Each row is a point on a tangle of strands that fork and nearly touch. The rows are in no order.
In the rows, zero is written as 128.
Points whose rows are less than 49.8 apart are linked; no others are. Some points are linked to none.
dun: [133  81 181  58 158  83  82 130 138  77 103 101]
dit: [135 155  97 177 112 144 155 111  91 138 129 108]
neb: [110 126 109 117 139  93 119 168 115 108 145 138]
rop: [109 110 140 118 109 162 113 135 229 166 141 154]
buzu: [123 113 168  72 148  77 124 135  71  93  79 117]
fusir: [111 159  95 123 133  96 133 158  76 118 132 126]
bori: [151 188  90 163 134 166 179  90  98 149 154 101]
zab: [157 147  94 148 146 178 174  96 110 171 174 126]
Kebup: [119 122 151 145 110 115 112 139 149 116 100 153]
Voto: [122 124 145 157 107 122 120 132 132 116  99 145]
Bosuv: [147 134 100 149 143 170 168 113 130 170 172 147]
simi: [121  91 160  88 140  81  94 146 109  88 103 119]
fuzi: [146 168  99 173 120 160 167  99 100 142 139 105]
Vugo: [154 103 120 126 139 194 156  97 155 196 168 159]
Ran: [122 136 104 143 142 135 148 144 142 143 161 154]
dilev: [131 189 101 158 105 125 150 113  69 116 110  94]
Luse: [168 165  93 143 147 192 180  74 105 168 174 114]
bol: [129 132 133 175 104 138 137 120 133 136 110 141]
vur: [141 115 120 135 139 181 151 112 167 186 163 161]
vulo: [109 119 151 120 104 145 103 137 228 150 128 155]
zov: [115  86 151 103 114 109  62 142 196  97 125 122]
garik: [171 136 120 147 136 203 170  70 127 186 159 139]
nim: [118 152 128  99 128  86 125 141  46 105  87 109]
nov: [113 104 125 127 126 131 104 154 193 133 147 146]
Kubos: [132 198  88 160 113 140 162 109  77 127 127  81]
zam: [118  71 159  87 136  90  70 146 157  83 121 110]
Risu: [130 162 141 152 105 112 141 123  94 109  92 134]
Noz: [116 107 113 128 139 132 117 155 185 139 167 149]
pina: [115 125 161 134 100 135 107 137 204 132 111 159]
voz: [134  92 195  47 166  75  90 121 140  78  93 103]
tuf: [121  80 163  80 144  83  77 147 137  83 113 109]
pul: [132 137 105 150 138 147 151 130 136 157 161 152]
panaf: [122  97 169  85 145  76 108 139  84  90  87 113]
Vek: [115 123 153 135 107 120 108 139 179 122 110 157]
zefo: [115 168 107 119 119  98 135 141  45 109  96 101]
vima: [112 120 108 126 139 109 121 167 141 117 152 140]
musa: [112  91 136 123 125 104  90 150 158 104 129 135]
Roba: [121  77 160  88 123  99  51 139 187  89 122 109]
nevuv: [134 165 130 168 103 122 146 116  98 115  97 124]
sezir: [162 182  94 156 141 189 182  74 101 155 159  92]
nibe: [106  95 142 118 118 120  84 151 191 114 131 137]
Tup: [114 118 101 133 143 122 126 159 154 129 165 146]
Gef: [124 137 151  89 135  81 127 136  53  98  78 113]
rofo: [122 132 103 158 118 115 135 139  88 122 126 121]
Mov: [119 106 133 130 119 167 124 134 208 171 149 157]
Tozel: [131 104 195  39 171  71 114 127 112  84  89 107]
Geva: [124 142  97 164 114 127 140 132  81 123 121 106]
dez: [127 110 126 135 128 176 135 126 191 181 154 163]
poz: [116 130 138 121 127  89 120 145  91 100 105 129]
mutab: [114  87 131 119 128  95 100 158 123 100 122 126]
roki: [120 179  98 142 110 113 138 129  50 114 104  91]
zuna: [105 130  99 121 138  93 129 164  86 117 136 125]
zenu: [166 119 117 132 142 206 166  81 135 195 167 155]
zem: [137 154 130 177  98 143 148 109 120 134 108 135]
gabep: [170 145 119 160 127 207 169  62 121 180 148 126]

A fork is a point with three links. Follow the links from the first point to the second and name the forks in between, in order.
Tup / zam: nibe
neb / mutab: Tup, nibe
panaf / Tozel: tuf
pul / zuna: Tup
musa / panaf: nibe, tuf

A fork is a point with three links, a tip a point with one. Leave the first point through the second and follow the links. Name the first fork or tip that comes.
roki / zefo: tuf
sezir / Luse: Tup
Kebup / Voto: Risu
tuf / zam: nibe
panaf / buzu: Kubos
vima / neb: fusir
zab / Luse: rofo
dez / vur: gabep

Follow the links from the first point to the second, and from the first to the third. Name the last point that the two ways share.
neb / musa / Luse: Tup
Tozel / nibe / panaf: tuf
zuna / zov / pul: Tup

Name the points in between on the shortest way along the links from the first point to the second, in order.
zam / Ran: Roba, zov, nibe, nov, Noz, Tup
roki / tuf: zefo, nim, Gef, buzu, panaf, simi
vulo / zem: pina, Vek, Kebup, Voto, bol
Mov / garik: dez, vur, Vugo, zenu
Geva / Luse: dit, fuzi, bori, sezir
zuna / nov: neb, vima, Tup, Noz
